The views of a scene show one set of named points, each view turned or mirrored, and shifted as a whole, with a little noise and some points left out.
(in the rows, 128 means zero)

Scene 1
View 1
rar: [120 136 148 116 124 170 100 144 137  91 118  80 150 115 166 168 161 131
 114 132 119 170 128 152 125 133 143 144 130 107 145 154 165 155 151 140
 182]
Zus: [119 146 141 117 104 121 102 164 174 114 145  84 187 118 183 172 152 127
 113 132 145 197 151 114 119 132  71 120 132 127 149 127 169 137 156 134
 198]
bamag: [111 112 140 150 100 135 107 149 173 106 144  84 144 116 160 148 149 136
 115 148 116 129 143 143 107 106 102 133 147 105 150 154 129 146 147 143
 160]
Resiv: [129 117 147 150 146 153 118 118 127 123 114 102 134 133 146 129 155 128
 134 141 124 131 151 136 112  95 155 130 143  82 133 156 156 157 134 162
 149]
Duru: [ 97 134 131 165 109 108 115 150 177 118 165 116 125 139 156 144 146 148
 147 178 120  91 144 114 118  75  93 134 188 100 159 149 102 153 141 172
 128]
pogi: [ 90 172 114 116 120 120  92 180 184 107 153 108 168 133 172 183 167 138
 137 154 151 187 135  80 157 128  62 131 156 123 156 113 157 130 164 149
 179]
Naze: [122 142 149 130 138 159 108 133 128 106 122  97 142 128 159 155 156 131
 132 141 123 151 138 138 124 112 149 140 145  97 141 154 158 160 144 159
 164]
laf: [143 125 161 143 105 101 123 135 160 144 149  93 180 126 177 138 131 123
 120 134 143 157 177 120  88  97  85 105 143 113 142 137 158 147 138 152
 173]
ditu: [126  32 112 169 136 153 113 129 192 138  93  70 160 107 127  91 169 105
  84 112 142 163 169 132  97 118  99 109  79  70 120 139 177 107 140 108
 174]
puvi: [ 84 115 103 136 160 199  90 148 152  81  95  97 110 123 125 149 192 136
 124 147 116 146 108 133 160 129 157 161 128  75 141 151 155 136 154 139
 155]
sur: [125  70 130 181 133 131 125 120 170 142 121  98 136 130 131  97 152 122
 121 144 130 108 168 128  94  81 118 117 134  71 131 151 139 137 129 150
 135]
vopig: [103 129 123 123 139 175  94 151 152  92 110  88 143 118 150 161 175 131
 118 136 126 173 124 133 144 135 133 145 125  96 142 144 169 139 155 136
 176]
tutuv: [105 124 120 146 136 134 107 148 170 121 131 105 146 130 149 141 164 131
 131 149 139 150 148 105 132 106 101 128 145  94 144 133 151 134 147 151
 157]
Lapeb: [ 99  91 113 189 141 126 119 130 179 134 135 118 109 143 123 105 159 137
 144 169 124  82 154 110 117  68 113 128 166  68 142 149 114 137 133 166
 112]
Fesav: [128 102 155 175 140 148 128 108 128 125 125 106 110 137 136 111 144 135
 141 157 108  79 152 153  96  70 167 135 162  72 137 173 123 167 125 175
 121]
pak: [ 71 117  92 165 133 135  97 164 199 105 141 116 113 136 131 139 175 145
 139 174 125 109 128  98 151  97  88 142 164  83 154 135 115 127 153 153
 129]
zuvi: [103 110 115 146 109 117 102 164 201 122 145  91 165 121 158 145 160 129
 114 143 144 161 154 104 121 115  59 119 135 106 147 127 148 122 153 132
 173]
Liruk: [160  95 184 150  80 114 128 124 153 132 146  66 180 108 185 134 118 120
  97 122 120 143 177 170  56 100 105 110 130 117 140 164 148 160 131 140
 182]
View 2
Lapeb: [139 130 104 102 175 132 151 119 139 136 215 114 135  91 167  68  87 137
 112 173 126 104  88 157 123 120 167 153 113 114 119 174 103 137 123 155
 141]
vopig: [128 156 105 132 110  97 149 117 157 133 176 125 153 105 151 146 156 178
  93 127 131 140 118 130 105 116  75 121 101  75 137 135 125 135 136  58
 135]
Resiv: [122 130 125 118 126 135 137 114 132 138 191 128 144 123 174 124 107 159
 108 147 139 129  97 129 113 121 110 140 125 118 143 132 124 155 131 121
 108]
pogi: [136 125  97 116 148 118 175 153 163 174 192 129 130  84 138 145 177 196
  84 131 107 161 130 194 112 107 116 141 105  38 159 149  80 106 176  45
 173]
rar: [124 145 117 119  92 106 142 119 153 145 168 124 141 119 160 160 152 183
  95 130 126 151 128 133 106 122  71 125 109  93 131 126 131 156 136  67
 129]
tutuv: [137 134 105 116 146 127 158 135 147 144 193 126 139  89 155 120 142 166
  95 142 120 129 102 160 116 119 124 144 113  83 143 153 102 130 154  91
 136]
sur: [143 140 113 100 144 144 142 134 128 120 197 123 131  86 173  94 121 137
 102 158 123  94  73 142 121 134 145 154 123 134 120 161 117 162 145 146
 102]
Liruk: [144 125 133  67  77 158 133 161 127 155 157 122  89 103 185 158 169 172
  92 147  95 134 109 160 118 149 112 155 138 154 105 138 126 211 169 119
  96]
bamag: [141 139 108  88 114 119 147 135 152 150 177 112 116  95 162 124 145 169
  97 152 106 133 121 162 115 131 120 143 109 108 106 157 116 163 139 103
 146]
Duru: [139 114 107  79 155 129 154 130 153 178 202 106 109 100 163  93 104 168
 109 172 105 143 129 189 122 116 164 154 111 100 112 170  92 142 130 132
 179]
Fesav: [123 124 129 101 132 137 128  99 128 143 199 114 135 131 186  95  67 147
 123 170 140 125 100 129 119 123 134 146 124 146 117 144 130 168 105 164
 117]
laf: [140 112 125  86 119 164 150 165 128 165 179 132 105  94 173 150 164 177
  92 142 103 140 103 179 120 132 128 159 139 116 142 139  99 170 186 106
 110]
puvi: [124 168  96 145 130  77 147  91 163 112 190 120 175 106 148 113 121 158
 100 136 145 121 109 109 106 112  82 114  89  74 129 146 134 120 105  75
 141]
Zus: [141 130 110 103 109 131 161 164 151 162 169 131 116  84 151 167 200 194
  79 124 100 152 121 180 112 124  99 143 118  74 145 139  98 146 188  51
 136]
ditu: [160 174  97 119 121 129 149 157 130  76 176 135 144  50 159 117 193 131
  76 129 116  63  48 119 117 152 110 144 118 120 120 163 128 164 173  98
  68]
Naze: [119 132 123 120 113 121 140 114 143 152 182 126 144 128 168 143 123 177
 105 139 134 151 118 137 110 116  92 131 116 100 142 125 124 148 135  92
 126]
zuvi: [152 140  95  98 138 126 165 162 151 144 184 124 119  65 150 126 184 168
  80 139  98 122 103 180 117 129 130 149 110  79 127 164  95 139 176  77
 143]
View 3
Naze: [111 110  78 131 133 140 138 148 133 147 149 173 135 121 136 118 108 115
 132 140 124 133 147 124 118  82 116  83 125 126 129 111 107 145 155 117
  97]
laf: [120  86  88 140 125 129 177 140 120 139 108 169 156 104 123  76 153 122
 145 116  99 114 185  93 123 119  80  48 123 103 161 145  85 137 117 131
  93]
zuvi: [121  95 101 129  85  94 189 176 129 146 119 162 166 138 161  83 179 129
 135 125 103 129 156 101 117 141 116  54 162 122 148 148  92 134 120 116
  87]
puvi: [126 127  65 114  98 123 137 193 150 154 180 166 129 149 169 134 114 131
 107 150 147 164 110 136 119  87 160 111 160 133 104 111 103 156 182 107
  97]
bamag: [109  98  93 127 116 107 140 182 141 141 115 166 145 114 145  90 142 127
 132 139 110 130 157 114 132 114 130  64 137 129 156 138 104 164 138 111
  71]
Duru: [116 118  98 112 109  67 105 152 148 185  88 161 116  97 148  97 157 114
 139 154  97 128 158 144 144 154 116  66 121 142 172 104  96 139 130 110
  76]
pogi: [105 104 122 132  83  93 198 135 120 158 142 170 172 170 172 108 171 100
 148 137  94 121 135 122  91 135 119  60 166 147 130 116 113  90 116 106
 103]
Resiv: [132 115  56 126 132 139 126 153 139 157 140 168 117 100 127 109 111 126
 123 134 131 142 156 121 134  92 105  91 116 107 136 117  84 157 163 126
 101]
Liruk: [106  72  84 148 151 148 155 170 127 108  98 173 159  81 108  63 129 132
 141 118 105 110 198  78 136  89  95  43 110  98 172 165  96 183 123 128
  67]
tutuv: [130 112  80 123  96 107 162 160 134 163 135 164 139 128 153 103 152 123
 129 133 116 139 146 117 121 126 113  77 146 119 136 124  88 132 143 120
 101]
rar: [100  98  89 138 129 148 159 169 132 123 158 176 158 138 142 110 108 120
 131 136 126 131 144 111 109  72 132  77 139 129 125 131 118 156 151 112
  86]
vopig: [110 107  85 131 110 138 167 174 134 134 173 173 157 154 157 118 117 121
 126 138 131 143 127 117 105  78 140  88 155 131 113 124 113 144 158 109
  95]
Lapeb: [152 129  56  99  96  75 104 172 155 194 101 153  93  84 146  99 158 137
 115 143 121 153 154 137 159 157 112  89 126 111 160 113  63 157 156 126
  93]
Fesav: [134 123  47 113 142 121  77 162 155 173 112 162  90  64 120 107 107 131
 121 145 131 146 164 135 160 107 109  93  96 109 157 107  77 180 169 127
  84]
sur: [156 110  44 114 110 113 132 183 145 163 112 155 111  79 131  85 148 149
 114 123 129 148 170 106 154 130 100  81 128  89 154 142  58 175 156 136
  93]
Zus: [101  84 114 146 106 128 208 151 115 125 138 175 186 153 150  88 156 113
 147 121 100 115 158  94  97 107 108  48 155 125 137 147 112 121 114 115
  93]
pak: [133 127  86 102  74  60 130 182 153 188 121 156 122 128 176 109 170 126
 120 152 116 152 128 143 136 159 142  86 157 140 145 110  88 137 147 107
  88]
View 4
Naze: [118 130 157 113 118 122 115 119 126 124  97 128  93 125 133 133 106 144
 115  98 155 117  87 119  75 122 124 153 111 135 129 113 123 142 142  95
 130]
vopig: [107 140 178 106 100  92  91 102 118 120  89 122 101 120 119 138 123 139
  99 120 147  98 105 115  64 123 130 149 124 121 138  98  94 129 118 107
 146]
rar: [109 146 171 104 101  89 104 106 127 130  93 118  82 125 123 124 110 140
 108 105 144 104  89 115  66 115 128 154 125 125 118  92 114 144 120 101
 133]
puvi: [126 133 183 121  98 103  78  91 134  96  88 118 115 113 138 138 129 131
 101 127 146 103 119 123  61 135 153 145 105 147 179 124  94  88 125 118
 155]
pogi: [ 85 138 168  90 133 115  96 131  74 117  77 155 119 130 103 178 114 152
  88 119 160  97 133  98 106 131  83 118 146  50 116 119  80 171 117 115
 174]
Liruk: [102 129 128 100 146 123 139 132 124 170 104  88  62 148 104 134 102  95
 135 106 102  96 106 108  98  81 106 169 118 138  50 105 173 192 124  61
 102]
pak: [122 124 158 117 146 150  88 119 108  86  78 128 131 131 139 173 111 110
 109 130 134 100 174 109 126 133 119 115 111 106 155 181 116 115 132 119
 181]
Resiv: [124 110 142 122 132 145 122 126 129 126 104 117 101 126 134 141 115 129
 125 106 148 121  97 125  74 122 129 161  93 161 134 126 138 133 153  82
 122]
sur: [121  93 126 124 160 168 120 129 121 131 104  90 115 133 121 167 131  88
 131 132 114 103 148 120  93 110 126 160  84 166 125 153 154 131 145  69
 125]
zuvi: [ 90 123 153  95 147 126 100 126  86 135  86 114 116 136  95 179 128 109
 103 139 119  84 159 101 107 111  98 134 131  89 102 128 112 163 111  93
 155]
tutuv: [105 116 151 109 142 138 106 127 102 120  91 126 118 129 116 169 123 125
 108 125 142 103 135 111  94 125 110 140 114 113 130 135 112 144 134  95
 151]
ditu: [ 95  91 147 111 141 124  99 109 109 157 107  62 121 124  76 181 176  73
 111 174  87  72 162 118  52  99 134 175  98 170 117 100 121 127 108  58
 117]
Zus: [ 79 138 161  86 129 100 109 128  84 148  87 126  95 134  88 164 119 134
  98 121 136  89 118 100  89 109  88 141 147  74  82  90 102 188 109  93
 143]
Lapeb: [134  98 127 130 168 185 114 133 122 100  94 112 126 133 145 170 113  95
 132 122 129 113 162 119 120 127 123 136  84 148 150 193 151 117 156  91
 153]
laf: [ 91 115 127  99 157 143 135 146  94 157 100 115  93 141  99 166 114 119
 120 112 131 104 116 108  99 102  88 154 120 109  73 115 141 192 135  69
 122]
bamag: [115 139 151 105 135 123 111 118 121 123  87 113  88 139 128 141  98 108
 120 110 121  99 132 108 112 108 119 139 119 116 105 140 143 150 123 101
 145]
View 5
pogi: [128 163 114 122 104 145  68 125  75 125 104  53  99 123  96 136 128  78
  80 116 146 176 147 119 112 146 112 133 163 110 109 114 141  90  85 141
 132]
Duru: [140 117 187 184 137 109  95 145 110 124  83 106  99 123 108  88 155 142
  90 135 159 150 132 127 108 140 130 143 158  93 105 115 113 163 122 119
 102]
laf: [103 115 153 120 139 118 105 116 122 126 105  89  84 143 102 122 165  90
  47 153 129 163 114 145 143 124 132 132 136  89 165 154 184 134 107 110
 110]
tutuv: [125 124 136 129 129 124 113 119 112 113  86  85 109 142 113 127 149 117
  78 142 123 152 146 130 116 149 103 128 141  91 129 122 124 107 111 131
 110]
pak: [153 129 150 163 134 111 105 132 117 119  81  78 133 135 116 108 142 133
 100 133 141 147 166 123  90 153 100 136 154  84  87  98  72 126 130 133
 105]
vopig: [128 108 117  78 118 155 105 102 116 107 104  72 106 106 117 145 134 138
  86 155  98 127 157 126 130 162  95 111 128 127 123 131 125  87 103 150
 117]
bamag: [135 101 161 122 139 120  99 114 137 127 111  80 106 111 110 113 154 126
  73 160 125 140 139 136 128 136 125 128 137 106 123 141 133 144 123 122
 107]
Fesav: [120  64 193 157 150 112 149 130 137  96  62 147  90 133 125  98 171 201
  87 170 117 111 128 139 130 157 111 124 121  97 144 132 118 157 134 120
  82]
Naze: [114  95 144 107 124 149 114 117 108  99  88 107  82 112 115 129 146 161
  84 155 109 126 134 130 140 160 108 117 127 123 141 136 143 111 100 140
 108]
Zus: [115 138 119  90 118 142  77 108 103 130 122  53  92 120  95 140 141  69
  57 141 125 167 134 133 137 129 123 128 145 109 140 145 176 102  91 130
 129]
ditu: [119  96 115  79 162  97 160  81 183 119 102  64 149 179 126 150 172  83
  43 185  74 142 161 159 124 135  84 114 105  58 167 148 123  97 146 114
  96]
Lapeb: [136 104 177 183 152  90 142 137 135 108  60 118 123 160 123  98 167 155
  88 150 133 140 145 137  99 150 103 136 140  66 122 109  85 148 143 116
  86]
puvi: [142  95 120  93 125 148 126 104 126  93  87  82 125 109 130 141 132 175
 106 158  91 111 176 123 112 177  76 107 123 122 105 114  80  85 118 157
 106]
zuvi: [130 137 130 120 134 114  95 112 125 134 110  54 120 143 103 128 150  71
  62 143 130 168 148 138 115 131 114 132 147  83 126 130 135 114 116 122
 117]
rar: [121  93 130  76 121 158 101 102 118 109 111  81  90  93 113 139 140 145
  79 162 101 123 142 130 145 157 110 110 124 136 135 147 148 104  98 144
 116]
Resiv: [111  84 155 122 137 130 141 119 123  95  72 124  89 137 123 124 160 167
  81 162 106 124 131 137 136 159 102 118 121 103 154 134 135 118 114 130
  97]

In a view up to two points have been moved. Name them for each view, in the order of its rows, or write none.
view 1 => vopig
view 2 => Duru
view 3 => zuvi, rar
view 4 => bamag
view 5 => laf

Scene 2
View 1
Tam: [ 55  85 137  77 170  77 174 123 160 136  62 138 110 128 112 134 168  75
 213 167 118 182 174 141 131 113  73 129 130 165 153 105  85  92 119  43
 136]
did: [159 130  87 129  97 152 114 140 137 100 129 180  85 144 142 151 104 109
  90 152 127 138 147 124  99 177 124 115  99  85 130 133  98 170 146 120
 138]
tona: [ 81  85 134  83 155 113 156 123 149 115  80 151 105 108 123 135 144  98
 192 181 123 164 168 127 109 148  83 132 114 134 134 100  92 117 128  47
 148]
revu: [118 109 116 100 142 108 145 152 114 130 108 166 108 133 117 142 136  92
 123 156 123 158 156 144 115 121 107 117 107 147 159 121  96 143 125  91
 132]
Pul: [ 87 109 120 100 134 133 144 109 174 104  89 144  87 121 123 134 140  94
 185 179 131 161 158 115 109 167  96 126 123 105 125 113  85 122 138  73
 145]
vudu: [ 77 123 121  97 155  88 162 134 141 143  94 138 102 143  94 128 167  68
 160 154 130 177 154 142 137  98 102 112 132 165 172 125  84 116 117  95
 122]
tek: [116 136 105 118 117 145 131 123 154 109 117 153  83 134 114 134 129  94
 131 166 137 152 142 117 110 159 122 111 119 102 138 130  88 149 139 114
 135]
zofi: [104 119 102 111 137  85 162 162 134 153 100 156 110 168 101 144 148  66
 106 129 113 166 143 154 128  87 122  99 125 165 179 140  90 138 132 108
 117]
Bak: [149 126 118 100 144 110 118 140  77 114 135 182 101 116 133 140 137 114
 124 168 143 158 176 151 123 141  85 137  93 142 158 111 102 144 100 106
 132]
maful: [ 91 153 102 129 106 175 137 111 193 108 119 125  71 133  84 119 130  80
 130 174 143 147 111  88 103 163 155  88 138  83 135 143  76 160 158 134
 134]
Vare: [104 118 118  99 147  98 149 139 124 133 104 156 104 136 111 136 150  85
 142 157 129 167 159 144 127 116  99 119 116 153 163 122  91 129 118  94
 127]
Naz: [113 112 127  91 164  87 155 172  75 152 117 165 124 127  91 134 149  83
 106 154 127 164 150 159 125  78 112 109 107 189 189 122  98 148 109 100
 123]
Zegol: [ 97 105 126  92 150 109 152 142 125 128  99 154 108 122 108 134 144  90
 151 168 127 163 156 137 116 123 102 118 113 149 155 115  92 133 125  78
 136]
gel: [ 98 131 111 111 132 123 145 127 153 123 108 144  89 138 102 131 145  80
 141 162 135 162 143 124 119 132 119 108 127 127 153 130  86 138 132 110
 129]
romo: [ 70 103 131  89 155 107 162 123 157 127  84 138 101 122 102 127 155  81
 186 173 128 170 155 127 118 126  96 118 128 144 148 113  85 116 127  68
 138]
nid: [118 134 117 113 117 179 120 113 148  90 128 151  77 100 110 124 117 112
 140 196 149 142 135  95  93 189 128 114 111  81 121 119  89 165 142 111
 149]
gano: [114 125 114 103 144  98 141 139 116 131 114 160 101 138 113 137 150  88
 132 155 133 166 160 147 129 117 101 120 114 152 165 124  92 133 114 106
 124]
View 2
revu: [100 145 141 165 150 103 173 166 117 113 157 129 118 108  89 131 119 134
 134 125 130 170 101 167  80 143 135 113 119 137 111 116 127 106 126 158
 100]
did: [ 99 142 120 131 146 159 174 173 160  86 130 151 125 102  97 119 166 129
 146 104 142 164 123 122  75 114 102 111  79 172 136 116 130  95 173 103
 129]
romo: [110 164 163 178 166 104 149 188 125 146 172 104 154  86  96 137 108 119
 145 127 128 140  84 154 130 150 161 125 152 137 130 118 133 113 103 194
  81]
nid: [ 76 155 154 141 143 165 167 188 159 120 146 104 137  72  97 121 172 129
 147  86 155 130  95 105 111 122 137 123 106 162 182 121 129 120 176 113
 105]
tona: [115 165 156 161 168 105 150 202 142 134 187 106 161  79  91 150 105 100
 120 128 139 154  88 148 125 143 173 127 168 131 139 135 125 104 122 178
  91]
maful: [ 77 163 159 169 155 178 157 175 139 138 117 107 140  81 113  99 180 141
 192  81 136 111  91 106 140 118 112 124  76 188 161 101 153 121 139 138
  90]
tek: [ 96 151 144 155 149 146 162 177 146 118 139 124 141  92  98 120 154 134
 158 106 136 136 103 126 104 132 122 116 101 164 146 108 135 111 145 142
 105]
Pul: [114 168 153 155 166 135 143 202 160 133 165 111 172  75  98 137 130 106
 145 118 138 132  97 125 135 137 154 125 144 152 153 122 132 107 132 168
  98]
Zegol: [104 154 153 169 155 100 163 179 121 126 169 115 133  95  91 137 113 125
 131 127 133 159  91 162 101 147 154 119 140 132 123 121 127 110 120 173
  90]
Tam: [130 168 164 185 175  77 140 197 123 151 189 105 171  90  91 150  80 106
 134 149 119 146  84 171 133 163 176 124 179 123 112 120 130 106  79 226
  78]
gano: [107 141 146 170 141  99 168 163 120 114 156 128 128 112  87 130 119 146
 142 132 124 150 102 166  76 157 132 108 119 134 117 100 124 113 119 175
 100]
Vare: [109 147 149 173 148  97 165 168 118 122 161 123 132 107  89 132 114 139
 141 132 124 151  98 167  89 156 138 111 127 133 115 106 127 112 112 181
  95]
gel: [101 154 151 171 153 125 160 172 128 127 144 120 138  98  98 121 136 137
 161 116 127 138  97 145 108 142 128 114 109 154 129 103 137 113 120 166
  95]
zofi: [108 147 141 191 159  97 170 148  91 121 137 141 111 127 100 115 114 148
 164 134 109 169 102 185  89 146 113 109  97 149  76  98 142 103  89 186
  91]
Naz: [ 86 135 152 186 137  71 189 140  78 118 161 121  85 123  83 125 105 159
 130 131 124 180  89 200  59 158 138 109 117 114  92 108 124 119 106 174
  87]
View 3
gel: [167 123 109 135 139 118 130 137 126 139 128 109 138 107 125 153 152 139
 125  94 152 102 126 153 129 126 116 158 116 160 138 117 116 138 111 125
 114]
did: [181  92  96 121 110 118 134 103 178 150 100 128 107  64 147 178 150 112
 113  76 128  63 169 145 194 161 141 146 128 155 112 101  87 131  90 135
 102]
zofi: [183 124 134 149 109 138 144 136  87 132 124 106 187 100 129 146 146 115
 157  80 133  97 102 179 125  91 143 196 124 157 115 117 111 126 127 123
  91]
romo: [146 104 108 146 149 112 129 136 114 133 140  89 124 138 110 131 130 141
 131  87 174 130  92 150  93 139 102 180 116 159 149 132 152 114 120 123
 123]
Tam: [127  93 108 150 156 115 124 135  89 125 139  76 127 157 107 114 107 137
 148  79 189 133  72 161  64 129 104 209 112 154 147 139 180  89 135 120
 123]
tek: [169 114 101 126 135 113 129 129 154 147 119 116 117  95 130 165 154 137
 110  92 148  92 147 145 151 147 118 144 119 159 135 113 106 139  97 130
 115]
Zegol: [155  95 105 155 133 119 136 119 125 127 142  93 123 112 124 136 135 125
 142  73 158 117  89 154 124 134 115 182 114 158 136 121 138 114 128 137
 122]
tona: [136  77  96 147 147 107 128 117 136 132 138  86  95 134 113 129 117 130
 130  73 179 128  91 142 105 163 103 185 118 157 147 130 163  99 118 131
 129]
revu: [169  97 110 155 119 127 141 113 128 127 134 102 135  92 134 145 143 114
 147  69 143 100  98 161 146 126 128 183 116 157 122 112 120 119 129 140
 114]
Vare: [158 108 106 153 134 127 131 123 114 125 134  99 139 105 131 139 139 127
 148  78 154 102  97 166 127 113 122 184 107 157 128 117 129 116 135 136
 117]
gano: [160 112 104 152 132 130 130 120 118 123 132 104 140  95 139 144 143 128
 150  78 149  92 103 169 138 107 125 181 103 155 123 110 123 119 138 140
 118]
maful: [187 140 115 112 139 105 132 158 156 161 122 124 131 106 115 178 177 156
  83 116 146 108 169 128 141 156 107 112 133 167 155 120  87 174  70 113
 110]
Pul: [142  94  93 124 154 102 120 129 147 143 122  99  93 130 116 145 126 143
 109  89 175 112 131 136 112 167 103 160 121 157 150 128 146 114  99 121
 123]
Bak: [153  91  80 161 132 129 125  92 152 113 137 106 104  69 156 147 143 120
 152  62 145  75 103 166 176 118 124 173  90 153 114  96 119 111 150 162
 135]
vudu: [156 127 116 150 144 129 129 144  90 124 139  95 160 124 122 134 140 140
 149  90 162 114  91 170  97  97 116 188 106 157 137 123 138 121 136 125
 116]
View 4
gel: [124 102 162 144 125 138 145 129 134 125 155 132 140 108 113 155 135 109
 125  79 130 114 138 106 165 138 113 112 175 119 114  98 104 114 122 118
 109]
Naz: [130 132 156 149  96 162 155 128 149 109 119 140 159 105 164 130 128  91
  68 136 109  99 127 145 147 176 167 121 190 155 122  92 130  97 107  70
  96]
vudu: [122 111 133 153 104 166 136 128 124 107 158 146 139  97 142 146 137 139
  91  67 113 118 130 132 171 160 148 109 183 132 100  92 114 104 129  96
  93]
nid: [114  84 175 141 143  89 146 117 153 132 144 111 126 119  83 166 129  77
 182 106 118 117 136  81 134  91  76 121 164 106 141 121  88 129 108 136
 154]
tek: [126  92 182 140 139 116 150 139 138 133 150 122 141 117 104 161 132  91
 154  92 133 113 140  92 158 124  96 116 171 113 123 107  99 121 118 128
 127]
revu: [130 101 171 149 113 137 145 146 138 111 135 134 151 107 146 149 125  94
 116 118 110 103 131 123 151 159 146 122 182 139 117 111 119 111 112  84
 112]
Zegol: [119  90 147 156 108 134 130 133 132 100 148 136 134  98 137 157 126 114
 122  97  97 110 128 124 147 146 146 118 181 132 112 121 111 115 118  83
 118]
Tam: [107  74 104 173  90 154 102 132 104  75 177 152 117  76 146 167 131 169
 112  45  77 124 122 139 161 155 174 110 185 128  86 129 112 113 136  69
 107]
tona: [109  62 130 166 106 120 110 132 120  85 164 138 117  88 130 172 123 133
 149  77  76 119 123 120 142 130 150 118 178 122 104 144 105 125 123  77
 134]
Bak: [136 114 174 135 131 124 141 167 149 129 115 116 152 119 177 130 114 101
 151 143  83 116 131 126 134 148 137 128 169 148 126 111 119 108 110  91
 147]
Pul: [113  64 146 158 125 112 119 136 120 105 173 130 117  97 106 176 129 128
 166  61 100 123 132 100 154 117 117 115 171 108 108 133  95 128 128 109
 135]
zofi: [139 115 181 147 107 166 158 151 124 117 146 147 165 105 139 149 137  96
  76  91 147  95 137 125 180 185 150 112 191 138 104  87 124 104 121  91
  73]
maful: [116  96 178 140 139 115 162 102 142 140 164 123 131 118  53 171 146  81
 145  66 167 114 144  73 169 102  60 109 170  94 130  90  85 125 119 160
 114]
Vare: [127 105 154 149 112 146 139 143 131 112 146 135 145 103 147 147 128 118
 115  95 108 112 131 126 158 158 145 116 180 135 110 104 116 108 120  92
 111]
did: [144  82 234 132 155  96 161 179 139 144 133 112 159 127 111 164 122  52
 179 128 141  99 147  78 154 135  91 126 170 120 130 116 106 128 110 123
 137]

In a view up to two points have been moved. Name them for each view, in the order of its rows, or write none.
view 1 => Zegol
view 2 => gel
view 3 => none
view 4 => revu
